Points, in no order, along strands that fork and pass close to each other.
Two points are linked if the straight distance between their rows is under 72.8. Some points are linked to none.
Vupiv: [-34.3 -26.0  40.1 -25.8 -20.9 -24.6 -18.2  12.0   3.7 -11.7 -14.0  14.5
 -43.3  20.8  22.6  18.9  13.7  18.4  10.5 -28.3]
Temo: [ 17.9 -12.4  13.6 -23.4   6.7  -4.9   1.6   0.3  44.7  -9.2 -10.6  11.3
 -17.3  40.9 -16.1  16.5   6.3  22.1 -25.8 -38.8]
rim: [ 28.7 -17.2   3.7 -41.9 -26.6   9.6  16.5   6.6  -9.1 -11.8  23.2 -11.3
  12.1  10.6 -26.8 -23.4  -3.2 -27.3 -27.2  25.7]
getel: [ 36.5   4.1  -1.9  37.1  37.2  37.4  -0.6 -18.6 -11.5  19.6  -7.5 -27.2
  -3.3   2.0 -10.8  12.9   4.7   8.0  -7.2 -51.5]
Nituz: [-37.6 -27.3   2.0  18.0  16.7  23.5  -9.7  12.8  -0.4  34.1 -14.9 -19.7
   7.3  12.0  53.2  -5.1  33.1  43.8 -20.1  39.6]
mifad: [ 37.2  -8.2   0.3  -2.7 -19.9  42.2  40.6 -22.0 -32.6 -30.9  21.6   5.9
 -61.6  22.5  34.0  32.3  31.6   4.5  21.0  12.4]
gab: [  1.8  10.1 -17.2 -19.5  -7.0   1.4 -14.7  11.7  39.0 -19.7  37.5  24.9
 -17.5  18.5   4.7  10.7  -9.5   4.9   5.1  29.6]
gevup: [-44.4  -5.1 -18.4  -6.6  22.7   7.9  -3.7  24.7  21.0  50.3  -3.6 -18.4
  23.5  -8.7  -0.5  21.5 -57.2  29.7  -3.0  17.8]
Zemi: [ -0.1   1.4 -32.1  -3.1  69.4  14.6   5.2  33.7   5.5 -12.2  -6.2   5.2
  23.4  18.6   2.9  -4.3   7.8 -20.2 -13.2   7.2]
Gepu: [ -8.4  21.2 -16.8  10.5  52.2  15.5 -12.1   1.4  34.7  25.8  -5.1  -8.0
  36.0  -6.0 -32.6   5.2 -11.1  16.6 -13.6  -6.7]
fav: [-62.2  13.1  -4.0  30.6  13.8 -19.0 -30.2  12.1  13.7   1.2 -35.5   5.4
   4.9 -11.5  57.2  -5.5  20.9  34.2   3.1  13.2]
noze: [-10.8  17.9   2.5   6.8 -31.6 -31.2 -16.8 -23.0  26.1   0.8  -4.8  16.4
   3.1 -38.8 -14.1   6.7 -22.9  16.6  16.5  -5.1]
Tukam: [ 24.3 -30.2  14.1  -2.5 -24.4   3.6  11.6   3.1  14.2 -12.2  -4.9  12.1
 -23.3  47.6  27.2   2.4  46.3   9.4 -13.4   9.6]
Lofi: [-26.5  -0.2 -27.5  12.8  30.8   7.9 -10.4  22.0 -14.1  13.5  25.9  -4.6
  16.6 -19.6   3.8   5.7  -2.0  -6.4  13.1  16.4]
mirul: [-15.0  14.3   2.0  25.3  37.5 -13.4 -24.9  30.9  20.9  12.5   4.7  13.9
  36.1 -19.4 -17.4 -13.2  29.8 -42.3   4.1  13.9]
Motiz: [ 28.3  -3.0 -26.2 -16.7   2.8  -1.1  31.6 -29.5 -15.5 -17.8   6.1   8.0
 -11.6  10.0 -20.9  21.9 -27.5  -0.4  -2.6 -45.9]
Zib: [-22.1   0.5 -20.1  15.4  15.0 -32.4 -12.8  37.0  24.8  34.6  -9.3  -4.3
  49.7 -11.9   2.9  -0.4  21.0  -4.3 -21.7  28.7]
dat: [ 44.5  -0.9   5.6 -38.6 -16.8  27.3  34.7 -24.2  -7.4 -10.8  -2.0 -33.9
   6.7  -3.9 -31.1  -2.4 -33.8   4.0 -40.0  -4.8]
Fani: [-15.7 -17.6  23.3   0.8  16.3 -18.0 -22.2  21.1  -0.6 -15.4   1.3   3.8
  -7.3  28.7  21.4 -27.3  42.1   0.9 -21.0  17.2]
depog: [  8.3 -13.5 -18.0 -12.6  26.1 -27.7  14.2 -14.5  21.2   3.6 -37.8   8.4
  15.3  28.3 -25.7 -16.7   3.9  -9.9 -25.6 -42.6]
fis: [  2.7   6.4 -14.3  19.3  18.9  -6.3 -17.6   7.2 -21.4 -19.7  22.0  14.1
  -4.0  -9.5  -1.1 -22.2  23.6 -46.8  26.4 -15.0]
reso: [-17.9  -1.3  -6.2 -13.4  29.9  -6.5   5.1 -16.8  10.8   4.7 -33.6 -14.8
  -0.5  33.3 -15.1  -4.3 -14.3  23.9 -28.2 -53.6]
Rifo: [  7.0  -0.5  54.8 -15.9  -1.0  26.8  -3.6  -7.6 -23.7  -0.8 -21.1 -29.9
 -30.6  33.3  12.9   7.7  -2.0  29.3  -4.6 -44.9]
Vik: [ 12.4 -15.4  16.1  24.4 -46.2 -34.9 -11.5  -4.2 -12.8 -15.6 -23.4  11.0
 -10.9  -4.7  12.8 -26.5  25.5 -12.2   5.3   0.9]
bopad: [ 30.4  18.4 -25.5  23.3 -23.5  -4.3  -7.5 -10.1  -9.0 -17.2  23.3  27.7
 -11.9  -7.9  -3.1 -15.8  12.2 -46.9  21.2   6.4]
Pur: [-18.5   0.5  29.9  12.1  -3.0  -4.5 -22.8  41.1  -5.1   4.0   1.9   8.8
   6.3  26.2  28.0 -34.5  65.7 -33.8  -2.6  29.5]
lak: [  5.8  -6.0 -23.4 -24.3 -20.4  32.8  19.6 -18.9  -7.8  -9.3  10.8 -24.6
   5.2  15.3  -2.2  12.4 -37.0  32.1 -24.3  29.6]
git: [-18.0  26.8  -9.0 -20.8  36.2 -25.2 -24.3  -7.9  21.4 -14.4  -8.7   4.8
   3.9 -10.9 -50.8 -34.3 -42.8  -7.9  21.6 -14.0]
gokug: [ 57.7 -20.6  21.5 -17.6 -32.6   6.6  38.6  -0.3  -6.6  -5.0   3.3  -2.3
  -2.7  -8.4 -37.3  13.5  11.4 -11.7   5.6 -36.8]
femem: [-20.3  22.2 -10.1 -18.5  15.3 -14.7  -9.6 -16.8  21.4 -10.9   1.4   6.5
  20.8 -22.3 -51.2 -38.7 -37.9   5.8  11.5  30.2]
tikop: [ 42.1 -15.3 -20.1  16.8  -0.7 -12.5  17.7 -12.4   9.4  -0.4  16.0  12.7
  13.7  -2.4 -25.9  11.6  27.8 -32.4  -9.6   5.9]
danib: [ -5.2  29.2   5.5   9.9  73.5  12.5 -12.0  15.8   5.2  24.2  11.8 -16.7
  24.8 -25.9 -45.6  -9.3 -45.7 -23.0  31.9  10.0]
vafi: [ 32.0 -24.7  34.7  -1.7 -37.2  23.6  23.9 -28.9 -24.9  -8.9 -46.0 -30.0
 -15.0   0.8   6.2   1.9  15.3  27.9 -10.4 -25.9]
kub: [-17.0 -28.6  22.9  -1.2   9.8  18.6   6.6  -7.6 -31.3   3.5  -3.2 -23.6
 -21.9  18.4  41.5 -27.4  34.7  11.4 -25.5  45.3]
zum: [-32.0  -0.5  -6.0 -14.9  -4.2   4.6  16.4 -36.7 -40.4   3.5  -6.5 -14.1
 -10.2   4.9  19.9   9.8 -41.4  35.0  -8.4 -20.3]
tal: [ 23.7 -22.3   8.5  10.0  15.8  11.8  19.0  15.1 -49.7  -6.8  32.8 -10.1
   0.0  -2.0  -6.6   6.0  23.6 -38.8  11.1  -0.3]
ranap: [  6.7  -6.0   2.4 -23.3 -13.6  30.6  31.4 -14.1 -20.5  22.6  -2.4 -38.6
  17.4  -8.5  -9.9  -4.6 -39.8  27.0 -41.7   6.3]
Zubun: [-39.2  -4.6  -0.8   5.4  13.4 -28.0 -20.6  40.9  28.4  15.9   6.7  10.1
  37.7  19.2  31.2  -4.2  19.1   2.3 -25.8  35.9]
divi: [-23.4  25.1   9.6   1.5  45.9 -10.5 -11.2  -8.0  11.4  21.5 -23.1 -13.7
  26.7 -25.7 -53.7 -36.2 -51.2  -9.5   9.1 -24.7]
bebo: [-20.7  -2.5 -64.8  -5.1  33.0  24.8   9.1   5.8 -15.4  18.1  -8.6 -10.6
  39.2 -20.5  18.9  10.1 -29.7  10.3  -3.6  57.5]
Saf: [-35.6  15.2  21.3  21.3  42.0   8.2 -36.5  20.6  11.5  -4.4 -30.7   0.5
  -8.7   2.5  48.2 -16.5  40.5  25.4  -6.8   8.6]
fikev: [ 18.7  21.1  19.6 -21.7 -27.7   2.3 -16.0  10.6  47.4 -19.7  45.1  27.0
 -29.8  -0.2 -22.4  10.3 -16.3   7.4  20.4  10.5]
zevi: [-33.6  -6.6  -0.2  -4.0 -36.7 -14.4 -13.3 -10.0 -21.6  -7.9 -13.7  -3.1
  -2.8   2.0  42.0 -14.0   1.4  14.0 -12.4  43.1]
duka: [ 34.9  -5.2  21.4   6.1 -31.5  13.1   0.2  28.4  24.7   7.2  42.0  17.1
  -4.5  -4.7 -12.6  15.2  27.0 -21.7   6.4   6.5]
Mabor: [ 31.4   7.7 -35.2  26.8 -17.3 -25.8   9.9 -40.0  27.1   7.7  -4.8  20.3
  -2.3  -6.2  -3.5  30.3   4.0  11.5  10.4 -19.0]
dab: [-15.8  11.5 -29.2  13.2  -3.7  11.1 -13.3  15.5  27.3  21.6  32.3  10.5
  13.8   8.1  27.7  20.1  14.0   8.3 -17.9  53.7]
voz: [ -5.7  15.9 -11.8  30.5  12.8 -14.8  -6.4 -25.1   1.8  19.6 -12.5  12.6
 -10.6 -22.0 -18.0  28.5 -10.4  13.7  19.8 -74.6]
Fab: [ 12.3 -30.5   5.5 -11.0 -14.8  36.2  32.6  -6.1 -44.7  -6.1  11.7 -18.6
 -18.6  33.5  30.9  -6.9  20.8  10.7 -20.6  34.3]
beb: [-32.0  -2.0   7.9 -10.5  -2.3  14.9 -15.4  20.4  16.5  34.8   8.4 -19.3
  14.3  -8.5  26.4  24.5 -24.4  47.6  -9.7  20.0]
Taka: [  5.5  10.7 -43.0  -8.4  21.7   8.0   8.6 -31.4  12.9  -6.6  27.1  35.5
 -11.6   2.1  -9.0  38.8 -27.8   9.2   6.5   6.1]
kozab: [ -5.9   6.3  -5.8 -10.1   6.7 -26.3 -21.5  14.6  33.6 -18.2  18.8  32.6
  -6.7  16.3  -9.5 -17.3   0.0 -16.9  -4.0  11.6]
Denem: [  6.3  -8.0  -9.0   7.6  29.6   2.3   2.9  -3.2  25.2  15.3   9.9  -2.3
  14.2  -5.9 -23.7  24.2  -7.1   6.9  -6.6 -27.9]
kizag: [ 49.4  -1.5  39.2   1.0 -68.2   6.3  11.0  24.1  31.3 -19.3 -13.9  18.5
 -33.1   8.4   8.0  12.0  23.6  -9.7  35.6  -1.9]
Topul: [ 36.2 -15.0   9.3  11.8 -58.1 -43.8   9.1  -1.3 -25.1 -16.4 -16.9   6.4
  -7.8 -18.6 -12.4 -17.8  23.0 -41.7  22.4 -13.3]
Lorup: [-43.2  -9.1  -7.1 -10.7 -27.6 -13.6   2.4 -18.0 -24.3  11.4 -17.8 -14.7
   2.8  -1.3  40.6  11.0 -24.2  37.8  -8.0  14.4]
fako: [ 46.4 -18.6   5.1  24.3   0.5  12.9   9.2  10.1  21.9   5.9  35.1   9.0
   2.4  -4.0 -25.2  24.9  43.5 -34.3   5.3 -16.7]
Basak: [ 39.7  19.7 -33.5  15.8  -3.6  29.8   1.1 -48.0  -9.2 -29.3  -4.4  -7.4
 -12.4 -18.2   7.0   6.2 -15.8  12.2  -0.3  22.7]
zera: [-29.1 -23.1 -13.2  12.2 -16.7 -45.5  -2.2 -16.3 -20.0  -0.8 -24.9   3.8
  -6.5 -13.2  16.6   5.8   6.8   7.3   5.2 -19.8]
zil: [-13.5 -15.9  10.2  -3.1  31.2  21.3  -1.0  15.4  -8.5  -9.2   4.4  -4.3
   6.7  34.5  48.2 -16.5  44.6  -2.7 -16.0  37.4]
Pebi: [ -1.1  -3.5  47.0 -22.3 -45.9  -8.2  -0.8  37.7 -13.5   6.6  44.8  19.0
 -10.7  12.7  10.6  11.4  10.1 -32.8   8.3  20.4]
vum: [-15.6  20.6  -3.4 -21.3  51.1   5.9  -5.6  18.0 -10.2   2.8  22.0 -15.3
   3.5 -24.9 -21.6 -18.0 -61.4 -15.1  27.5  20.9]
teru: [ -3.4 -16.8 -38.9 -28.2  15.8  22.7  15.0  -2.3 -24.1  12.1  16.1 -17.1
  15.1  -1.5  13.7  15.8 -35.7  18.4 -17.6  36.9]
nezo: [  2.3  13.7 -22.3  15.1  53.5  13.0  14.3 -17.4   1.0  35.3  22.3   2.2
   6.4  -6.8 -15.2  37.1 -18.0  -0.8   9.3 -54.0]
moga: [ 36.4 -15.9  36.8 -39.7 -65.6  -9.8  36.1  18.8   7.4  -6.4   5.6   8.3
  -0.3   0.0 -28.4  18.1   0.8 -21.9   2.5  -7.4]
Pudu: [ 29.0  -6.7 -15.0  14.0 -12.9  18.3  24.4 -40.0 -15.6 -15.5 -10.4 -17.2
  -9.0   6.9   5.0   9.9   3.8  11.6  -1.8  -6.1]
nuziv: [  3.4   9.5  -5.5  -0.4 -24.1   5.6   1.0   3.4 -25.6  -0.5  33.8   2.0
  15.8 -13.3  -4.0  -8.1 -27.5 -24.7   7.6  48.7]
mupe: [-20.1  11.8   9.6  10.1  15.2   2.4 -16.0  21.7  12.6  27.0  26.3 -10.3
  18.8 -39.7 -12.3  10.9 -26.9   0.8  22.6   1.4]
sofur: [-24.1  49.7   4.4  10.1  39.8  12.2   7.4 -21.4   7.1  47.0  -2.3  -8.3
  21.0 -15.5 -60.1 -10.2 -42.5   2.5  16.7 -27.6]
diz: [ -6.6   2.1  14.0  11.3  22.4  -6.2 -29.2   8.1  31.9 -10.2 -22.5   5.4
  -9.9  13.8  31.0 -11.1  32.6  31.3  -4.0 -22.5]
lapu: [ -7.2   9.3 -13.8   4.2  15.1 -19.1  -0.9  -5.2 -30.6 -17.9 -11.6 -11.3
  22.0 -35.0 -18.9 -27.9 -20.8 -33.3   7.0  -7.9]
Bogo: [ 36.7  -9.5   7.1  13.1 -31.3 -16.0   1.6   5.2  40.6   3.2   0.6   6.0
  -0.6  25.8   9.9  10.3  35.9   7.1 -12.2   6.8]
ran: [ 14.1  20.7   6.0  27.2  42.1  20.2  -5.1 -15.0   8.6  -2.6 -18.0 -12.0
 -17.5  -4.1 -19.6 -11.5   4.7  -4.9  19.5 -62.3]
Bila: [ -7.5  24.4  21.7 -12.3  -4.6  11.8  -2.8 -10.6 -17.6  -0.9   1.4 -24.5
  -9.8 -33.2  -3.5   0.4 -65.7  33.5  18.9 -14.1]
Dato: [-20.8 -19.5  -1.8  16.0  29.3  35.7   2.5  -3.8 -20.2  26.4 -29.8 -36.7
   7.3   4.4  30.7  -5.1  23.7  27.1 -18.7   9.5]
kot: [-20.8  11.2 -17.0  16.7  19.1 -23.3 -13.7  32.9  23.1  22.0   9.2  10.0
  49.1 -10.7 -20.7 -26.9  -1.2 -42.1 -11.3  44.3]
miki: [-26.7   9.6  23.4 -18.5 -33.2 -16.5 -23.2  11.9  -2.4 -19.4  20.8  20.1
 -13.4 -15.0  10.8   4.3 -25.7  -5.2  29.5  -0.1]
Meraz: [ 37.7  -7.0  50.0 -30.2 -39.3   2.1  -2.9  30.3  10.1 -20.2 -12.7   8.4
 -36.1   1.0 -10.9 -11.7  15.9  -8.0  19.8 -10.5]
Dodek: [-25.5 -25.2 -29.1   2.1  -2.4  19.3  15.9  -7.5 -21.3  22.8  16.4  -8.5
   5.3   2.2  24.7  36.9  -0.2  15.2 -11.5  18.8]
rop: [ 29.3  32.6  -9.1  23.6  -6.5  28.0 -24.6 -29.1   8.7 -24.2 -11.2 -14.5
 -20.5 -11.1  10.8 -21.2  11.4  15.9   0.2  13.1]
Ritog: [-39.9 -10.3  39.4  -7.4  17.6  -5.4 -31.7  20.1  23.3 -15.5 -12.9   2.2
 -31.9  27.3  25.0  -3.2  12.1  26.5   8.4 -21.9]
Bog: [-53.7  20.3 -25.4  24.3  -4.6 -24.3 -23.0   6.3 -16.7  -9.9 -22.7   9.1
  18.9   1.7  39.9 -30.0  25.0 -20.1  -2.8  36.1]
zeper: [ 31.7  -5.3  -8.2   1.3 -30.8 -35.1   6.9 -11.8  49.5 -15.9 -13.7  23.7
   9.9   2.6 -21.8  -1.1  21.9  -4.7  -5.1  16.3]
Lisip: [-19.6   2.1  19.6 -22.9  13.2   6.9 -12.9  -5.8  38.4  10.3 -23.2  -5.4
 -15.2  43.6   0.1   6.1 -21.8  35.7 -23.9 -40.1]
pugag: [ -1.7  -3.8 -18.8   1.0   4.2 -23.2  13.0 -29.3 -36.9  -3.1 -40.1 -16.6
  18.9 -20.4 -26.0 -22.3 -20.6 -14.8 -10.4 -30.1]
dabe: [  1.9   2.0  15.2 -20.8  14.9   8.7 -12.6  16.4  -2.9  -7.8  26.8 -11.2
  -1.7   5.6 -12.8  -3.9 -23.3   3.1   4.1  -3.4]
Vize: [ 15.9  -7.6   1.2 -11.6 -40.0 -13.2  23.6  12.6 -27.0 -31.8  22.3  43.6
 -31.7  27.9   8.6   8.6  20.8 -37.6  22.0   2.5]
tofup: [ 18.4 -16.4 -13.9 -17.5  21.6   0.2   8.2   4.8  24.3 -14.3  21.5  20.4
  -8.6  39.5  -4.9  13.7  14.3  -2.6 -18.7 -13.3]
Ponul: [  2.6  22.9 -10.3  27.2  18.8  -3.3 -10.1 -25.7   8.3 -10.0  -2.7   2.7
 -10.0 -32.3 -25.8  -0.6 -13.4  -5.9  38.2 -42.1]
Somor: [ -6.2 -36.9  14.1   9.8  22.0  28.6  20.8 -23.0 -50.1  24.1 -48.1 -31.0
   1.2  16.2  17.2 -14.2  34.8  19.1 -32.7 -20.4]
kepe: [-21.7   5.0  -1.3   6.0 -19.6 -29.4 -31.0  37.1  25.2  -6.8  26.4  34.4
   3.5  18.6  -3.6 -21.5  28.8 -52.9   4.7  16.9]
Nofi: [ -3.7  34.8 -13.9   8.7  52.2  30.2  10.1 -18.8   3.5  20.3   9.9  -5.8
   3.6  -6.4 -39.6  16.1 -56.2   7.8   2.6 -40.3]
fod: [ -9.2   6.9  11.5  17.9   6.1 -35.9 -25.6  48.0  45.6  15.7  25.2  23.0
  23.6  -0.5  -6.9  -5.3  37.0 -34.0  -0.3  -0.6]
Mevo: [-17.4  24.1  -5.4  -5.6 -10.5 -23.6 -13.8  -7.6  -6.9   8.2  19.1  -6.4
  20.5 -37.8 -28.7 -26.5 -39.2 -18.2  15.2  45.6]
Kuv: [ 11.8  39.8 -31.3  16.0  36.5  30.4 -23.1 -15.6  11.6 -30.2   7.1  -6.9
  -8.8 -17.0  -2.1 -19.4  -7.8  24.4  13.3  27.4]
Vem: [ 23.2  22.8  13.0   5.4 -28.1 -21.6  -6.6  -3.0  41.3  -5.6  19.6  21.3
  -8.4 -20.3 -27.8  13.8 -12.9   6.2  28.1 -10.7]
suno: [ 36.2  13.0  -5.2 -37.2  15.6  31.6  34.6 -23.2 -21.1 -14.8 -13.0 -19.3
   3.8  14.9 -53.7  -4.8 -24.1   5.5 -24.0 -40.6]
Bori: [  5.9 -29.6  28.2 -30.4 -31.5  19.5   5.5   3.9  -7.6  -9.0  18.6  -4.0
 -26.0  32.0  30.1   6.1  23.8  13.5 -23.2  28.0]
solaf: [-21.5 -19.3 -21.3  20.6 -17.6 -13.9   5.3 -19.1 -25.7  30.9 -24.9 -17.7
  24.2 -18.4   9.7  10.8   2.3  22.1 -10.5 -24.2]
fevir: [  3.7  -4.9 -10.5   6.8  52.4  -0.5 -16.0  16.6  -0.4 -17.1   3.7   2.9
   1.6   5.4 -11.1  -8.6  32.2 -33.3  -2.6 -14.8]
tipof: [ -3.4  40.9 -25.1  11.1  52.8  16.0 -17.9  -5.2  38.2  -7.0   2.9   4.7
  22.4 -18.0 -20.2  -7.7  -2.8   0.0   4.1  29.6]
nini: [ 52.9   3.4 -13.6   1.8 -22.7  18.0  30.1 -21.9  -8.7 -30.9  17.8  24.4
 -42.6  10.3  10.5  29.7   6.5 -12.9  22.1  -5.4]
Moten: [ 64.6   1.0  28.0  -4.2 -53.7   5.1  42.7   9.7   6.0 -12.4 -16.4  -0.5
 -33.3  -3.0  -9.9  24.2  22.2  -9.0  22.7 -27.4]
rek: [ 26.9  -5.2  39.7  -8.2 -51.8  -8.7 -11.3  45.3   1.7   2.2  34.1  23.5
 -20.0   3.0   0.7   6.5  39.9 -34.8  36.2  -6.6]
foga: [ 23.2  21.0   9.5  -2.2 -22.7  22.4  -4.5  -1.1 -28.1 -28.4  22.6 -19.8
   0.4 -29.1 -10.6 -26.5  -9.1 -23.6  13.6  23.0]
fanu: [  6.2   0.3   3.4   7.0 -41.3 -38.9 -13.5   0.1  -2.5  -0.7 -20.7   2.1
  21.2 -20.1 -11.5 -33.8  12.1 -19.0 -10.6  19.5]
vuki: [-38.4  26.2  10.6  -8.1  -8.2   7.4 -14.8 -15.2   0.4  35.2 -10.8 -20.3
  10.0 -21.5  -8.1  -0.2 -74.6  35.8  -1.8 -12.9]
gad: [ 16.3 -19.5  11.9  34.8   5.5   9.1  -1.0   3.1 -43.1  14.1  20.5 -20.8
   8.7 -24.9  -5.2  25.5  22.6 -28.2  12.0 -29.2]
rokiv: [-40.3   8.5  -4.7  14.5  -4.9 -12.7 -12.8  26.8 -20.0  -9.1  -7.3  14.8
  20.1  31.9  47.7 -39.2  44.5 -45.2 -10.1  53.9]
teke: [ 16.6   9.3  -2.4 -22.5 -49.4  -8.6  37.6  -3.7  -5.5 -36.3  19.0  28.6
 -44.9  18.1   7.0  40.7   1.1 -16.4  31.9 -14.4]
Zutud: [-25.6  -3.5   2.8 -17.1 -21.7   9.0  13.6 -10.8 -23.1 -25.7   5.9  -4.8
 -31.8   6.2  31.0  29.6 -34.2  36.2   8.0 -16.5]
Vaz: [ -6.1 -19.4 -31.6 -16.3  48.5   0.9  13.6   7.4  -1.9   0.2  21.2  14.3
  16.7  32.2   3.2  14.6  12.8  -8.4 -27.9   5.0]
bef: [-20.5  35.7   2.3 -13.9  25.5  21.5  -5.3 -19.7  -1.2  -0.9  10.4 -16.6
   4.7 -11.9 -16.0  -9.6 -61.5  10.7  23.7  13.6]
goti: [  5.3  -9.9 -27.4  20.1  -7.8   1.7   8.3 -42.1 -27.8   1.0 -42.0 -13.7
  17.1  -8.8   3.4  -8.7   3.4   7.4 -19.9  -9.2]
zuvep: [-50.1   5.4  -9.0  25.9   4.8  -6.6 -23.4  20.7  -0.5  -0.3 -48.2  -8.2
  25.8 -11.2  36.8 -27.4  20.7  18.2  -8.6  44.5]
movig: [ 23.4 -14.1 -11.9 -15.1  -9.5 -45.8  14.3 -16.6  27.8  -8.4 -22.4  13.5
  20.2   5.6 -43.7 -10.6   4.2 -13.8 -18.8 -18.4]
tav: [  3.1 -15.4  10.3  28.1  41.2  14.7  -5.2   3.0 -22.6  28.8   2.4 -23.5
  10.2 -12.5  -3.9  11.4  17.6 -10.9  -0.7 -48.6]
Direm: [ 20.1 -18.9  34.1 -25.4 -66.6 -15.1  31.4  31.8   1.9  11.6  30.0  20.3
  -6.9   4.4   5.4  25.1  13.1 -13.7  -6.7  18.6]
dok: [-48.8  -6.2 -14.1 -10.7  47.5 -12.7 -10.8  45.2   7.8  17.4 -23.8   2.5
  31.0   8.3  35.1 -10.9  -4.1   3.9 -15.4  37.6]
pes: [  6.5  25.0  22.8  21.7  41.2  28.3 -12.4  10.3  17.0  30.0  31.9 -15.5
  18.7 -47.7 -41.8  -8.0 -21.3  -4.8  25.5   2.3]
seno: [ 38.9   8.2   3.9 -12.6 -25.6  14.3 -17.0   1.1  13.9 -44.8 -14.4   3.9
 -27.8  25.9  15.9 -43.9  27.6  -6.8  -6.3  22.1]
teza: [ 16.2 -22.5  -7.9  -1.9  -7.0  14.8  18.2 -10.7 -40.3  -4.2  15.1  -4.1
  -2.1  14.4   5.5   0.2  27.6 -29.0 -13.8  26.8]
Feb: [ 19.9 -33.5  18.4   4.0   5.8  20.4  29.5 -39.9 -28.2 -12.7 -46.7 -24.6
 -24.1  18.6   5.4 -15.6  43.1  27.4 -18.4 -14.4]
ziz: [ 21.8   9.0   0.4  -2.8 -51.8 -13.7   9.8   8.2 -19.5 -19.2   9.2  34.0
 -18.3  -0.7 -16.4  -8.9  22.1 -59.1  33.3  -5.5]
favik: [-30.5  -3.6 -28.1  -8.0  50.0  10.1   6.0  36.4  -7.9  25.7  -8.1 -23.6
  46.8 -11.4  23.0  -8.8 -28.5   0.2   0.0  45.2]
Nove: [ 20.1   1.5  35.9   4.2  -7.3  22.0  -4.6  -8.1 -11.9  -1.2 -25.1 -15.1
 -19.1  -3.0   1.2 -11.6  14.9  16.2 -11.6 -38.1]
lilu: [ 19.2  -7.4 -37.0 -13.9  -5.9  -8.8  28.2 -17.0 -17.5  -5.8  36.9  23.3
  -0.4  11.3  -5.2  37.0 -14.7  -8.7   4.8  -8.3]
vasu: [ 37.2  -0.8 -38.6  25.6   9.9 -17.5  16.2 -28.7  21.0  18.7 -12.0  21.1
  23.6 -15.4 -28.3   3.6   3.0  -0.7 -14.5  -6.4]
dogez: [-39.4  23.0 -13.6 -14.1  32.6   1.7   3.7  -6.7   8.1  56.7 -10.0 -11.2
  29.3 -27.5 -19.5  12.6 -81.8  23.8   4.1  -1.7]
Kidu: [-15.4   0.2   4.6  18.7 -33.3 -29.3 -10.3 -11.5   8.2  15.0 -16.3  -0.4
  35.5 -49.8 -24.7  -7.3 -15.6   2.3  -7.2  13.7]
pali: [ 10.8  -9.5 -19.2 -29.2  17.6   4.5  42.1 -32.4 -33.0 -14.8 -18.8  -9.0
  10.7   4.3 -25.6   5.1 -34.7  -3.3 -32.4 -48.3]
Kiba: [ 19.4   6.5  27.2   2.3 -28.4   6.6 -12.1  -1.5 -28.9 -42.1   3.2   0.0
 -29.1 -28.1 -15.3 -36.7  -3.0 -20.5  24.7 -12.0]
dov: [-37.4 -19.5 -16.3  13.8  -2.5  -5.0  -8.9  18.1  15.6  21.2  21.7  12.3
  -7.6  22.9  55.9  35.0  23.4  27.8 -13.6  40.3]
duz: [-21.9 -35.8  22.4   4.5 -33.7 -50.2  -2.3  -6.5 -10.8  -1.9 -41.1  -4.1
 -12.6  -0.7  23.1 -15.7  28.8 -11.2  10.7 -16.5]
vini: [ -9.4   9.0  34.5 -14.9 -16.7   9.7   0.5 -16.4 -11.0 -15.4 -21.9  -3.7
 -35.4  18.6  25.8  15.1 -26.3  42.6   7.5 -44.6]
Kog: [ -1.5   5.6 -46.6  25.3   8.7 -11.8  -8.9 -30.6  10.6   0.9   5.9  18.2
 -11.6  -3.0  16.6  46.4  -5.6  19.0   7.0 -12.2]
Rovif: [-34.0 -16.7  46.2 -22.9 -20.5 -20.1 -22.7  39.3  -5.7  -3.2  21.2   9.5
 -22.7   3.1  24.7   5.1  -1.3   7.4  19.3  -8.7]
voga: [-42.0  -6.4  11.4   6.9 -21.5   3.6 -25.0  12.3  18.0  27.4   1.2 -10.4
  -2.3   9.9  45.4  13.1  16.8  50.9 -15.4  35.1]
Mep: [ 36.5 -11.3  41.4 -23.3 -49.6  -5.4  12.3  11.4  23.3 -23.8 -49.5   2.6
 -39.8  19.8   0.1 -12.3   8.9  19.3  11.0 -36.8]
kasum: [-31.3  -5.7 -17.7  14.1  -3.8 -21.8 -15.8   4.1 -10.9  -0.7  10.1  18.3
  -0.6  -6.8  22.9  11.7   1.0 -12.9   9.0   7.1]

Follow the links from the first point to the second, and from the first to the third. Name the last point that the two ways share.
lapu; mifad; Nituz -> zera
rop; Dato; Fani -> zera
zeper; Denem; kot -> Vik
dok; fis; dov -> Vik
rokiv; Ponul; vum -> Fab

A fork is a point with three links, a tip a point with one. Leave the first point through the second and follow the links. Name the first fork or tip that comes.
kozab; kepe -> teru
vuki; Bila -> zera
pali; Motiz -> Mep
Kiba; foga -> goti

A fork is a point with three links. Follow the links from the first point to the second and name the forks in between, in order.
solaf; fod -> zera Vik
Rovif; gad -> Fab
kepe; tofup -> Vik ziz
kozab; Nove -> Vik zera voga
pugag; tal -> goti zera Vik ziz Fab
Fani; mifad -> Fab ziz
nezo; duz -> goti zera

Name the points in between on the shortest way along the links from the first point to the second, in order.
fod; fis -> kepe kozab gab fikev Vem noze Kidu fanu Vik Topul ziz bopad
zeper; bebo -> movig depog reso Lisip Temo tofup Vaz Zemi fevir fis bopad ziz Topul Vik fanu Kidu noze Vem fikev gab kozab kepe fod mirul kot Zib Zubun dok favik
Somor; depog -> Dato Nituz voga beb gevup dogez vuki Bila bef vum danib pes mupe Lofi kasum zera duz Vik Topul ziz bopad fis fevir Zemi Vaz tofup Temo Lisip reso
vasu; lak -> Mabor Kog Taka lilu Motiz pali suno dat ranap
nini; Gepu -> teke Vize ziz Topul Vik duz zera solaf goti Pudu Basak rop Kuv tipof
